Each row is a point on a landscape with many valleys, with its height.
From any point a ball rolls to the lowest of the 2 points nearest to it. It stops when none of these is lower. Distance is the straight distance between rows; heights are no part of it.
z115 (h 82.9): [-17  -5   6 -12  39   0 -69 -15  21 -19  -2   8  -1  -5 -18 -10   8  17
  12  29   1  16  12  15   0 -13  64   1   1  11  16  -5  52  18  17  -3
  28   7   0  33 -18  19]
z729 (h 40.3): [ -8 -15  -5  35 -17  18  94  49 -20 -26 -17  10  24 -16  32  35  34  14
 -19   2 -15  27   4  12   3   0 -71 -74   0  45  -2  26  -7 -35  19 -29
  24 -19  11  -2   6  -4]
z428 (h 81.0): [-28   8  13   6  24  17 -33  -1  36 -56  -8  17  33  -8   3  -5  28  -9
  22 -11 -22  26  -8  17   8 -22 -21 -24 -53  17   1  20  38 -18   3  -7
  24  -3 -22  17   0  19]
z918 (h 22.3): [ 13   7 -22   9 -13 -18  10  12 -28  40   7   3 -32 -15  28 -30 -29   3
   6  16  20 -46   6   4 -29  16  15  25  -5 -18  -8 -43 -33  17 -16  18
  -3  22  -3 -13  34 -29]
z448 (h 39.7): [ 18 -19 -26  28   3  -6   3  25 -26  -9  -5  23  30 -17  -2   7 -38  29
  -2  -3  10  24 -32  41 -22  16  27 -38 -14   1  13 -10   3 -25  10 -45
  14 -11   2 -17 -23  15]
z101 (h 56.3): [-19  20  35  11 -13  12  67 -19  -6   8  -3 -22   0 -28  20  30  37  -3
 -12 -13 -47  -4  22 -16  14 -13 -60   6  21 -15  -3  41 -17  16  26  24
   6 -17  14   6  -5 -16]
z675 (h 31.1): [ 16  -9  26   5   5  11   7   6   0   4  -7   0  29  -2 -24  35 -17  29
   2   3 -24  29   2  18  12  -5  18 -40  18  -7  34  14  26 -22  47 -26
  33 -10  27   8 -53  -4]
z47 (h 51.3): [-26  -5  35 -27  19  17   0  17  38  -1 -13  -7 -12   9   6  -6  35  -6
  11   9 -28   6  18   7  43 -12  -9 -21 -20  38  14 -18   4  -8  30   1
   7   8   5  24  21 -11]
z754 (h 53.5): [  6  24  21 -17 -31  13  55  -5 -42  22   8 -21  -5  24  10  38   7   4
  13  -5 -10 -15  15   5   9   3 -64  -3  24 -20   5  19 -16   7  39  19
 -11 -15  26 -14  17 -31]
z464 (h 29.4): [  8  15   2 -42  14   5 -84 -27  14  12   2 -11 -36  32 -14 -19 -13  11
  26  37  32   3  27  12 -15 -23  68  28   8 -11  17 -22   8  21  26  28
  12  22  -1  24  14 -10]
z285 (h 17.6): [ -8 -36  46   2  20  17  13   9  48  -9  -2 -12   7  -6 -25  21  21   6
  -2 -17 -43  29   3 -11  42   4 -25 -29  -3   4  23  25  14 -21  39 -20
  19 -16   1  22 -44  10]
z272 (h 43.7): [ 21  -9 -24  29  -5  -3  42  37 -32  -7  -4  17  27 -15  12   2 -23  15
 -21 -13  -1  14 -30  24 -10  25 -17 -46 -14   3   2 -13 -12 -23  -1 -39
   0 -14  -3 -18  -2   2]
z302 (h 59.4): [ 16 -12   5  -5   8  -3 -28   8  10  10  -6  -4 -10  24 -36  19  -8  22
 -32   6  -3  -2   3 -16  18 -10  43 -31  36  22  16 -26  25  18  13  -6
  21  15  38  22 -23  -3]
z327 (h 63.3): [  8   8 -13  26 -21 -17  28  -2 -51  20 -15   9   2 -14  -2  30   2  19
 -51  23 -15 -13  22 -11 -11  -4   5 -39  58  12   6  -3   8  22   7   9
  18   3  35  -7 -41 -20]
z788 (h 69.0): [ 40  -4 -23   9 -19 -14 -14 -25 -29  25   0  -5  -9   0 -21   3 -49   8
 -10 -19  37  -8 -19   8 -22  31  41  35   3 -47 -17   0 -25   3 -16 -11
 -18 -19  -3 -20 -19   9]
z589 (h 36.7): [ -5 -35  13  28   5   0  50  37  24  25   4  -2 -14 -31 -11  -3   2  -9
 -28 -18 -40 -13 -10 -25  33  24  -7 -22  -6  14  -9 -24 -23 -14   0 -22
   3  -5   1   5 -11   8]
z54 (h 42.3): [ 13   7  12 -17   2  -7 -29 -10  -6  30   8  -8 -22   4 -19   4 -32  16
  -4  23  10 -15  11   5  -7   2  47  14  12 -18  17 -17   1  15  27  12
  14   8  23   7 -11 -30]
z265 (h 66.8): [  3  37 -31  24 -12 -16 -22 -29 -41 -13  -9  13   8 -13  25   6   5  25
  -3  28   7 -10  12  29 -44 -12  26 -12  28  -4 -11   9  29  25 -17  21
  21   4  21  -6 -22  -7]
z37 (h 40.4): [  5  20 -20  12 -42  11  38   3 -36 -23  18   8  36  27  -2  19  13 -26
  10 -32  21  13 -14  -7 -20  10 -91   1  -2 -30 -17  47 -13 -17 -30  13
 -29 -22 -14 -25  21   1]
z954 (h 78.1): [ -1  -5 -37  39  -5 -30  -6   1 -28  -8 -13  15   2 -29  12  -9   6   4
 -57   4  12 -24   2 -19 -26  11  11 -13  30  28 -15 -18   7  30 -51   3
  -5  10   1 -18 -13  20]
z866 (h 76.8): [  4   5 -30  19  -9 -27   3 -26 -25 -12  -3   4   4  -8  18  -1   3 -12
 -30  -9  14 -23  -7 -25 -19  11  -7  19  21  11 -20  12  -7  20 -61  10
 -36   1   4 -25  -5  19]
z269 (h 80.2): [ -4  -4  -1  32   4 -11  20  11 -13 -12 -15   7  16 -28   7  21   8  35
 -29   9 -15  -4   4   9   0   1  -2 -47   6  34   5   7  22   0  -1 -11
  28  -1  25   2 -27  12]
z664 (h 75.1): [-16  -3  34  -8  -2  10  29 -10  26  20  12 -24 -27 -17  13  -4  24 -27
   5 -17 -41  -4  15 -44  39  -5 -48  30 -12  -4 -19  26 -24  10   7  15
 -11  -8  -9  20  20  -1]
z233 (h 21.1): [-36   2 -12  23  14 -12  15  33  16 -20 -13  16  -3 -45  34 -15  25  19
  -8  36 -15 -21  18  25  -9 -15   6 -39 -33  44  -1 -34   8   3   7  -8
  40  12   9   7  22   0]
z809 (h 28.7): [  0  -9  12 -32  -4   3   2  16  15  34   7 -15 -25  32  -4 -19  -8 -18
  11   8   6 -27  -2 -12  22  10   7  10  -1   2   4 -39 -19  -6  -2  -1
 -21  19  -6  -3  36 -18]
z598 (h 71.1): [ 19 -24  -9  -1  -3  -4   6  -7   0  39   4  -5 -26  -9 -24 -10 -51 -15
 -27 -20  14 -20 -13 -24   7  37  21  40   7 -33 -13 -24 -32   6 -25 -13
 -28  -8  -9 -26  -6  10]
z418 (h 24.6): [ -8 -33  28  -4  15  13   0  -5  34  17  11 -13   5 -18 -28   3  -1   4
   2 -25 -29  26 -19 -12  37  17  -9  12 -18 -29   0  15  -2 -20  28 -10
  -3 -27 -22  10 -32   4]
z943 (h 27.2): [  0 -11  48   8   9  12  10 -21  13  -3 -14   1  26 -14 -18  42   6  30
  12  -4 -45  36  18  11  23 -22   4 -18  36 -33  34  47  20 -27  45 -13
  37 -19  19  11 -68  -1]
z649 (h 76.9): [ -4 -37  14   7  15  17  31  34  44  -9   8   2  19   2 -14  -9  20 -26
   1 -36 -19  11 -27 -24  42  34 -57 -15 -39  10 -16  12  -6 -25  -9 -23
 -18  -9 -29   2   2  19]
z48 (h 44.1): [ 14   6   1 -29  17   7 -30  13   7 -26 -10   4  19  64 -13  13  10  21
  22  10  26  31  -1  18  11 -14  23 -43  14  27  11 -15  24 -21  12  -8
 -11   8   6  -1  -9   4]
z638 (h 27.0): [-32  15 -28  36   3 -12  35  28 -18 -22 -16  29   9 -31  49   3  34  26
 -11  39   4  -6  30  28 -29 -23  -1 -54 -12  60   3 -23  11   7   6  -2
  44  18  13 -11  28 -16]
z471 (h 82.0): [-24  14  28  -4  22   3 -39 -21  14  -8 -18   8   6 -14  -7  10   9  27
  15  25 -34   7  31  12  11 -32  34 -10   9   4  25  10  35  11  38  -3
  44  11  23  34 -26 -10]
z494 (h 31.3): [ 10   7 -19  16  -4 -22   5   5 -22  23   2   5 -14 -25  16 -11 -36  26
  -4  23   8 -31  -1  27 -31  18  28 -12  -6 -18   1 -38 -15   9  10  -7
  23  11   3  -4   8 -20]
z329 (h 65.0): [ 13  29 -14  12 -21 -14   5 -38 -54  11 -12   9   7 -16   7  26  -5  23
 -36  20  -7 -10  16   6 -38 -18  20 -14  56  -5   0  19  18  28  -3  19
  18  -1  28  -8 -49 -10]
z104 (h 56.1): [ 10  -6  20 -17 -17   9  59  -3 -26  22  19 -31   1  27 -30  31 -16  -1
  11 -17  -4   7 -10  -2  12  10 -43  14  27 -54  19  15 -24 -16  41  -5
 -15 -28   4 -16   0 -20]
z108 (h 79.5): [ -4 -14  -5  21   8  -2   0  23   3 -37  -5  19  37   3   6   8  19   9
  -9 -23  -4  28 -27   5   2   6 -30 -45 -13  28  -7  18  18 -24 -13 -18
  -7 -13 -14  -9 -19  29]
z308 (h 51.0): [  7  16 -13  -2 -39  -6  71  -7 -67  13  -5 -14   2  10  13  32   7   1
 -11  -2   2 -17   3  -7  -9  16 -56 -11  39 -21   0   9 -24   5  12  11
 -24 -15  15 -25   0 -23]
z929 (h 36.4): [ -3  16   0  20 -22   8  43  37  -7 -14  23  11  43   1  12   2  14 -36
   9 -30  14   0 -14  -7  -7  13 -89   0 -34  -8 -27  31 -18 -20 -32   0
 -19 -14 -22  -9  38   8]
z317 (h 54.7): [-17   4   1 -18  16  -8 -50 -14  27  -9   8  -8 -31  -5  12 -39   7 -26
  17  -1   6 -17  15 -20  -3 -18  14  55 -19   8  -6  -2  -1  25 -33  24
 -27  10 -21  10  38  13]
z114 (h 44.4): [-13  11 -11   8  -3  -3 -22  14  25 -23  23  17  23  -1   2 -34  -2 -42
  33 -22  19  -1 -19   3 -17  12 -39  30 -63 -20 -30   9   3 -15 -35   8
 -12  -3 -46  -5  45   7]
z652 (h 58.1): [ 16 -26  36 -23  -9  18  31  -1 -10  30   9 -29  -6  28 -42  42  -8   6
  -1  -6  -9  11  -4 -11  25  10 -19  -3  34 -25  20  22 -21 -10  52   1
  -9 -18  23   4 -23 -14]
z456 (h 21.3): [-24   7  23 -44  -7   4  19  20  13  31   2 -14 -46   7  22 -33   9 -25
  25  28 -13 -29  27 -13  20  -9 -13  22 -14   0   2 -29 -28  12  -2  15
 -19  27  -9  12  69 -32]
z565 (h 48.7): [-22  -5  18 -27  12  17  -1  14  21   6   9   6  -5   4  -4 -21  -4  -8
  29   2 -18   3  -9  16  25   0 -12  -4 -48   2   8 -14  -1 -14  29 -15
   7   0 -20  11  12 -11]
z897 (h 31.0): [ 13   2 -21 -24 -21  -7  -6  12  -9  28   9   0 -35   8  28 -40 -27 -31
  24  13  31 -44   2  -7 -26  12  18  56  -6 -20  -8 -32 -38  10 -44   8
 -37  30 -15 -19  53 -18]
z934 (h 22.6): [-10 -22  50  18  17  11  17 -15  45 -15 -12 -24  13 -16 -13  37  31   7
   4  -7 -52  26  29 -18  49 -23 -11 -21  19  -4  23  50  18 -12  34   7
  25 -10  15  35 -69  13]
z988 (h 45.1): [  5  22   0 -13   5  12   1   4 -10  -5   7   9  10  14  18  -9 -20  16
  53   9  -4   7  -1  59 -22   0  -1 -22 -31 -18  10  -8   4 -18  37 -10
  19   8  -3  -2  17 -25]
z362 (h 41.3): [  4  -3 -12 -37  -6   9 -32 -11  16   4  23 -10 -10  32  -3 -26  -8 -32
  49 -22  33   1  -9 -10  -4   3  -4  60 -21 -23 -13  14 -25  -9 -19   9
 -42  -6 -30 -17  28   6]
z249 (h 58.6): [ 26  -2  -1   9 -32  -2  62   9 -57  17  14  -8  16   0 -14  37 -24  15
  -9 -12   0  15 -25  18  -9  19 -32 -15  26 -57  20   6 -31 -21  38 -20
 -10 -38   0 -22 -16 -10]
z89 (h 58.5): [-31  21  17  18 -10   0  45   2  -5  -5 -16  -1   8 -25  33  22  36  17
  -1   6 -37  -6  32  11  13 -18 -42 -32   5  19   0  23  -2  12  27  11
  36   3  13   0  -2 -16]
z775 (h 80.3): [-12  -9  -1  -6  21  15 -15  19  23 -50  -4  26  36  31  -1  -2  16  -9
  21 -13   7  33 -27  17   9  -4 -29 -32 -36  25  -1  11  28 -29  -4 -10
  -2   1 -18   4   6  22]
z86 (h 74.0): [ -8 -20  24 -22   5   8  12  -7  25  41  10 -14 -41 -20   2 -16  -6 -30
  -1 -11 -20 -31   7 -48  27   8 -20  52 -11  -8 -17   7 -35  16 -15   1
 -26  -6 -10   6  18   7]
z773 (h 47.7): [ 12   0 -15  26 -35  -6  53  13 -43  12   3  -4   7 -17  13   6  -9  10
 -26  -5  -5  -7  -8  -1 -15  13 -28 -21  18  -2  -3  -3 -25  -1  -2 -10
  -8  -7   9 -21 -11  -7]
z167 (h 58.7): [ 26   0 -50 -28 -15 -15 -34 -24 -19  -9   4 -11  -6  57  -3 -13 -10 -28
  18 -12  79   9 -19  -2 -27   7  35  57  17 -12 -14   5 -15  -2 -55   6
 -49   4 -25 -31  15  16]
z924 (h 40.5): [-25  22  -4  16  -1   9   6  16  13 -38  12   9  33   8  20 -11  28 -33
  20 -21  10   4  -6   1  -3  -4 -65  -6 -44  16 -27  22   4 -14 -36  20
  -3   6 -29   9  38   7]
z656 (h 74.1): [ -7  31 -11 -15  -7   1 -14 -11 -19 -23   4   0   1  23  26  -3  21  -2
  26  -4   7  -4  12  11 -16 -22 -14   6   9  18  -4  -4   5   3 -17  36
 -22  14   1  -7  34  -7]
z201 (h 46.4): [ -3   1  21 -15   3  -1 -48 -32  13  23  14 -12 -12   1 -32  14 -16   7
   1   4 -10  17   5 -10  16 -13  37  21  12 -19  16  16  15   7  32   6
  18  -3  12  16 -38 -10]
z391 (h 64.5): [ 32  -1  -9  16 -18 -14  11 -24 -29  43  -1  -4 -22 -16 -25  20 -39   3
 -54  -2   6 -17   5 -36 -16   6  25  26  47 -15 -11  -5  -8  31 -17   8
  -9  -6  33 -10 -38  -3]
z41 (h 83.6): [-22 -10  -1  28  40 -12 -57 -22  23 -27 -10   3  21 -33  -4 -16  17  12
  -4   1  -6  13 -14  -2  -3  -1  50   5 -10   3  -3  16  45  21 -15  -7
  25  -3 -14  18 -30  37]
z334 (h 55.6): [-12  -4  38 -27  25  11 -26   2  46   9 -15 -13 -22  11 -18   5  26  -5
 -11  21 -28  -1  37 -23  37 -21  24 -11  22  36  32  -6  20  20  32  19
  29  22  30  49  -4  -9]
z845 (h 40.0): [ 15 -14 -27 -11   8 -14 -35  10  12 -15  -7  -1  -2  33  -9 -17  -3  -6
  -4   0  38  -6 -18 -14   3   9  36  11   5  22  -4 -33   7   2 -36  -3
 -27  19 -12 -13   7  24]
z408 (h 60.8): [ 22  -8  -3  28 -31 -11  80  18 -56  28   6  -4  10 -35 -16  36 -36  28
 -39   9 -15   8  -8  17 -11  15 -17 -40  38 -45  19  -8 -29  -3  37 -22
  11 -25  26 -12 -30 -17]
z142 (h 35.2): [ 18  -8  -7   7   8   6  -5  14  -3 -19 -20  16  34   4  -9  24  -9  35
   4  16   0  30  -7  37  -9  -5  33 -55   5  12  21  -3  31 -21  21 -35
  37   1  19  -1 -27   6]
z152 (h 50.6): [  0  20 -21  -8  11   0 -23  20  -7 -47 -23  26  21  32  18 -16  11  18
  34  24  24  17 -12  55 -26 -21  42 -42 -12  28  20 -41  33 -24   0  -8
   8  27   4   9  20   8]
z231 (h 51.9): [-14  30 -23  16   8 -10 -43 -24   9 -22   5   9 -17 -27  27 -41   9 -12
  12   3  12 -30   8  -2 -38  -9  20  55 -24 -10 -15  -6  -1  26 -42  22
  -9  12 -19   4  38  10]
z869 (h 48.8): [  6  23 -30  15 -13  -6  17  15 -40 -16   0  19  19   9  23   1 -18  18
  19  13  24   3  -7  47 -37   5  -6 -27 -14   5   6 -18  -1 -14   8  -4
   6   6  -1 -18  12 -18]
z315 (h 40.1): [-13 -30  25   9   7  16  56  50  18  13   1  -1   5 -31   3   4   8   0
 -17 -11 -45   1 -14  -1  34   8 -35 -30 -35  14   2  -9 -11 -31  33 -42
  14 -11   2   8 -10  -1]
z489 (h 35.1): [ 18 -30  -9 -28   8  -6 -23   6  26  23   1 -18 -26  50 -30 -21 -17 -26
  -3  -3  36  -1   0 -29  19  15  20  25  17  14  -6 -26 -11   8 -23  -1
 -43  19 -10  -9  13   3]
z413 (h 37.7): [ 19 -13   7   9   0 -13  -1  15  -9  53   4   2 -16 -19 -21   1 -35  20
 -26  10  -6 -27  10   4  -5  11  35  -6  10 -13  11 -33 -13   6  26  -9
  28  18  24   9 -20 -24]
z648 (h 78.7): [-15 -26   2  44   4   2  39  25  11 -36  -9  22  32 -42  10  10  29  -1
 -26 -23 -19  25 -23 -10  11  12 -40 -46 -33  22  -5  24  10 -25 -17 -15
   1 -14   0  -1 -25  27]
z238 (h 40.2): [ 11 -19   6 -38  17   2 -47 -15  40  28  13 -26 -39  42 -47  -5   0 -18
 -12   5  24  12  11 -44  27  -7  34  33  15  12   1 -10   3  11  -8  12
 -20   3  11  13 -13   0]
z180 (h 68.7): [ 19  23 -40  30 -10 -23 -19 -15 -47 -17 -12  14  24 -17  19  -1 -18  27
 -11   4  25  -7 -12  35 -50  10  33 -14  12  -4 -16  -7  11  20 -28   1
   7  -3   1 -12 -16  14]
z800 (h 35.7): [ -2  18   4 -47  15  12 -73 -35   9  -3   1 -20 -20  64 -14  -9   4  -6
  28  19  29  23  17   9  -8 -31  49  32  27   7  13  14  14  11   8  29
 -15  13  -3   5   8  -3]
z393 (h 66.7): [ 37  12 -28  15 -30 -22  27 -30 -56  35   2  -1 -14 -15  -4   8 -40   4
 -25  -3  13 -23  -7  -6 -34  14   9  25  25 -38 -19 -10 -18  18 -17   0
 -15  -7  14 -22 -10  -4]
z753 (h 79.2): [ -8   1 -15  28  13 -16   7  22  -1 -15 -11  10  -4 -30  13   5  15  18
 -46  12  -7 -23   1 -14  -6   1  15 -26  25  39  -1 -27  10  25 -20   5
  22  10  19  -4 -11  11]
z502 (h 57.4): [  3 -16  27 -25  27  17 -15   5  35   4  -9 -12   3  33 -29  21  21   8
 -15   4  -9   8   8 -27  34 -11   6 -27  25  32  11   1  16  -2  23   1
   4   7  18  23 -24   3]
z696 (h 44.0): [  1  -7 -17  -5  14 -11 -44  -3  19   9   0  -5 -15  -6 -10 -28 -10  -4
 -25  11  16 -20   0 -14  -5   7  48  22   5  13  -2 -43   6  25 -25   6
 -10  15  -4  -2   9   9]
z799 (h 53.6): [-15  -5  38 -43  11  14   3  17  40  33 -13 -14 -38  14 -16 -11  19 -13
 -10  29 -29  -9  32 -11  45  -8   5  -9   6  41  21 -22  -4  11  34  13
  12  29  23  48  37 -28]
z894 (h 45.3): [ -5  -4 -23 -15  -1   2 -40   2  28 -22  20   9   8  23  -1 -43 -14 -50
  35 -21  46  -1 -14   5  -7  18 -16  58 -51 -30 -22   7 -19 -18 -53   8
 -38   0 -54 -15  38  18]
z186 (h 70.7): [ 27  17 -41  18  -7 -16 -33 -19 -22 -21  -4  12   6   2  14 -22 -24   7
  10   3  51  -8 -22  21 -48  19  35  20  -5 -18 -27 -19  -2  18 -49  13
  -8  10 -13 -16   5  17]
z197 (h 48.9): [  9  27 -14 -13 -11   0 -29 -51 -16  11   4  -6 -21  17  -1   0 -14  -3
   1   0  14  -3   0 -16 -23 -19  26  42  32 -17  -5  14   4  28 -12  21
 -25   9  14  -8  -4   0]
z981 (h 61.4): [ 19  -2   9  18  -7  -7   7   1 -10  30  -6  -7   1  -7 -28  35 -15  18
 -52  14 -12  -2  18 -27   6  -7  32 -22  51   2  18   2  17  19  21   6
  30  10  48  13 -53 -15]
z917 (h 30.8): [  7 -29  14  22   8  -3 -18  -4  27 -16   6   3  29 -32 -23  -3 -14  13
   4 -31  -7  32 -26  14  10  21   2  -2 -27 -34  -6  31   1 -36  18 -21
   7 -34 -28   1 -42  23]
z967 (h 72.6): [ 11 -41   2  -8   5   2  14   9  31  40   8  -9 -20   4 -26 -17 -31 -32
  -4 -30 -12 -14 -16 -48  26  37  -3  38  -7 -17 -22  -4 -27   4 -22 -19
 -34  -5 -18 -14   1  18]
z150 (h 21.5): [-11  27  21 -42   9   4 -57 -16   8  16  -6  -4 -42   4  15 -33 -13   1
  26  33   5 -12  24  17  -9 -27  47  43  -6  -3  26 -20  -1  10  14  37
  -1  21  -7  29  40 -22]
z900 (h 81.9): [-22  -2   7 -16  30  11 -49  -9  42 -37   0   8   1   7  -4 -16  28 -14
   9  -3  -6  12 -10  -7  23 -10   3  13 -30  20   1   2  20   4 -12   5
   2  -4 -25  14  15  18]
z51 (h 47.5): [ 12   4 -11 -37  11   4 -45   5  10 -31  -5  10   9  59  -1 -25  13  -2
  34  16  37  16 -11  33  -6  -8  37 -11  -4  16  12 -36  15 -19  -2  -1
 -14  15 -26   7  29   3]
z815 (h 48.2): [  4  -1 -21   8   9  -8 -44   1  12  -3   1   5 -15 -19   4 -53 -11  -7
   0  17  31 -41  -3   4 -30   8  57  45 -24 -10 -19 -45  -7  21 -51   8
  -6  22 -17   0  34  18]
z778 (h 40.9): [ 20  16  -5   0 -11   6  -5  -6 -18  -9  12  -1  35   5  -2   8 -27  24
  53 -16   8  25 -22  53 -22  15  -4   2 -33 -59   9  13  -2 -29  39 -17
  13 -17 -17  -9  -9  -7]
z376 (h 45.8): [-31   8  38 -10   5  21  12   8  24  -9  -1   2   3 -23  20 -16  23 -13
  37  -3 -50  12   7  23  31  -8 -50 -10 -64  -2  10   8   2 -19  47  -8
  35 -13 -14  21  24 -22]
z91 (h 77.8): [ -6 -18  17  22  -1   3  47  25   4 -17  11   1  28 -23  -2  10   6 -10
  -7 -34 -21  15 -24 -14  15  24 -59 -23 -13 -16 -10  32 -16 -26  -3 -17
  -3 -27 -12 -15 -11  18]
z561 (h 52.2): [ 15   8 -22 -10  -3   0 -16 -53  -6  17   0  -7 -36   0  -5  -1 -19 -27
 -16 -15  20 -17   0 -39  -8 -21  23  77  23 -16 -17  33 -13  23 -38  19
 -34 -14  13 -19   2   4]
z449 (h 82.8): [-20 -14   3  14  31  -3 -44  -7  32 -37 -11   6  15   0 -12 -14  29   4
 -20  -8  -1  10 -19 -26  16  -1  30  -6   6  32  -8   0  39  19 -21  -9
   1  -3  -3  11 -19  38]
z999 (h 75.5): [ -6  14  -9   6 -11  -1  14 -13 -18 -11  -1   0   2   3  21  17  25  -4
 -16 -11  -2 -14  -2 -24  -8  -9 -28   1  17  12 -15  23  -4  22 -23  18
 -16 -10   3 -15   7   4]
z742 (h 27.1): [-25  -2  -4  11   9  -6   2  25  17  -3  -5  12  -5 -38  29 -30  12   3
  -3  13 -24 -29   3   2   7   3  -7 -10 -41  24 -10 -35  -3   9  -1  -6
  14  13 -10   4  28   1]
z9 (h 53.9): [-11  27   4  19 -51  -6  70 -23 -46  -3   8  -6   4 -23  16  41  23   8
 -11  -5 -23   0   5  -3 -11  -6 -61  -7  25 -48 -10  43 -19   0  13  16
   3 -30   7 -12 -12 -22]
z478 (h 44.5): [ 25  -4  -5 -39   1   4 -38 -39   5  35  18 -29 -44  42 -31   8 -18 -16
  -1  -2  34   8  14 -31   3 -17  30  55  35  -4  -1  15 -12   9  -4  21
 -35   9  18   2  -3 -12]
z564 (h 11.0): [-29  30  27 -38  -2  -3 -27 -13   9  25  -1 -15 -59 -14  36 -39   2 -13
  16  25 -12 -29  33  -1   4 -25  10  45  -9   5  13 -22 -17  36  11  29
   6  25   2  27  62 -26]
z397 (h 52.9): [-10  -6   9 -20  23   2 -71 -47  36  10  11  -7 -38   5 -19 -32  -2 -18
  10   0   7   6  15 -28  18 -22  44  67  -6  -6  -1   7   7  23  -4  13
  -7  -5 -29  16  11   9]
z188 (h 42.8): [-23  -7  25  11   2  19  64  28  19  -7  -3   8  12 -37  15  14  18   8
  11  -4 -47  14   8  25  24 -10 -45 -38 -39   6   9  16  -2 -36  44 -12
  34 -11   4  12  -3 -17]
z808 (h 49.7): [ -1  -9   7 -13  25  -2 -73 -45  34  12  16 -18 -19  12 -32 -13 -11   2
   5   7   8  31   9 -17  16 -10  59  42   3 -11  -3  23  22  11   6   0
  11 -11 -12  15 -33  12]
z828 (h 72.5): [ 11  30 -28  -9 -21 -14 -18 -16 -35 -19   3   5   1  32  17 -10 -14  -5
  25  -2  37  -9  -8  28 -43   4   5  22   8  -9 -11 -10  -2  -1 -42  18
 -21  18 -10 -16  26  -5]
z357 (h 36.5): [  5  -7   9   2   2  10 -11  -8   4 -10  21   6  38 -15 -17   0 -13   2
  46 -24   4  26 -31  32  -1  24 -14  14 -52 -66  -5  25   2 -29  20 -22
   8 -29 -37  -7 -11   7]
z96 (h 36.8): [-18   8 -18  21   3  15  53  42  -5 -38 -20  26  19  -7  34  19  40   3
 -10   8  -6  13  11  21  -6 -19 -48 -69 -23  60  -6   0  15 -21   7 -16
  19  -2  13  -2  21  -1]
z767 (h 81.1): [-11   8   4  31  12  -7 -20 -14  -5  -8 -10  10  13 -36   6  22   5  32
 -12  13 -22  -8  12  11  -7 -18  35 -20  15   6  10   8  34  14  16  -9
  44   2  24   6 -46   4]
z298 (h 62.3): [ 22 -12   7  23  -5  -6   2 -11  -6  17  10  -4   5 -20 -13  25 -21   5
 -30 -18  -5   2 -11 -18   5  11  21  -1  30 -14  -7   6  -7   9  -7  -4
 -15  -9  10  -6 -45  15]
z483 (h 40.6): [  6  16   8 -39  11   2 -47 -28   3  -8 -15  -4   8  57 -13  14   8  11
  20  15  24  26  12   8   1 -18  37 -15  47  15  16   3  39  -2   9  16
   4  11  16   3 -10   2]
z864 (h 60.2): [ 25 -14  14 -11 -10   0  21  -8  -7  37   6 -16 -13  12 -28  16 -20   2
 -11  -5  -4  -7  -3 -24  13  11  -4   4  24  -8   4  -6 -13  -1  19   7
 -11  -4  17  -5 -14  -6]
z993 (h 51.7): [  1  14 -35  13   0  -6  -8  30 -20 -39  -9  28  30  14  32 -13   6   6
  12  10  33   8 -19  48 -38  -2  -4 -31 -30  27  -2 -23   8 -16 -26  -2
  10  18  -6  -8  24   2]
z797 (h 32.1): [-22 -23   4  19  10  -6  21  34  33   7   6   9 -11 -42  11 -25  10 -22
 -21  -9 -27 -27  -5 -24  21  21 -22   1 -29  16 -26 -23 -14   5 -18 -19
  -2   1 -19  -1  24  15]
z547 (h 76.0): [-17 -24  28  -5   8  22  29   9  52   8  11 -17 -10  -4  -2  -8  31 -38
   1 -27 -34   0  -1 -37  44  17 -50  20 -30   6 -15  14 -17 -11  -4 -10
 -16 -16 -25  21   6  15]
z522 (h 43.0): [ -4  13   0  31 -26  19  75  23 -38 -27  -9   9  47 -12  18  47  22  21
  -2  -7 -16  37   5  22 -13  -3 -86 -53   9   9   9  38   0 -35  23 -14
  23 -20   7 -14 -11  -1]
z944 (h 55.5): [ 33   2 -41 -14 -16  -6  -7 -34 -27  12   1  -7 -20  29  -9 -11 -33 -28
  -1 -15  43 -28  -8 -27 -28   5  30  63  21 -16 -18   6 -22  12 -52   5
 -49   7   4 -31   9   8]
z83 (h 36.6): [ 12  -1 -12 -38  -6  -3 -16   0   6   3   5  -4 -17  33  11 -34 -11 -43
  33   1  39 -25  -5 -21  -5  -6   7  64   1  -8  -7  -6 -27  -4 -57  14
 -55  28 -27 -17  51  -1]
z324 (h 32.5): [-26  21 -18  10 -15  -6  42  27 -33 -19 -10  14  10  10  37  12  28  11
  -7  22   9   2  14  25 -21 -15 -31 -56   6  58   0 -15   2  -1  -3   0
   8  13   4 -16  25 -17]

Where does a ball stop that starts at each point below?
z152 => z564
z397 => z918
z656 => z233
z648 => z104
z502 => z233
z101 => z285
z471 => z233
z598 => z104
z89 => z233
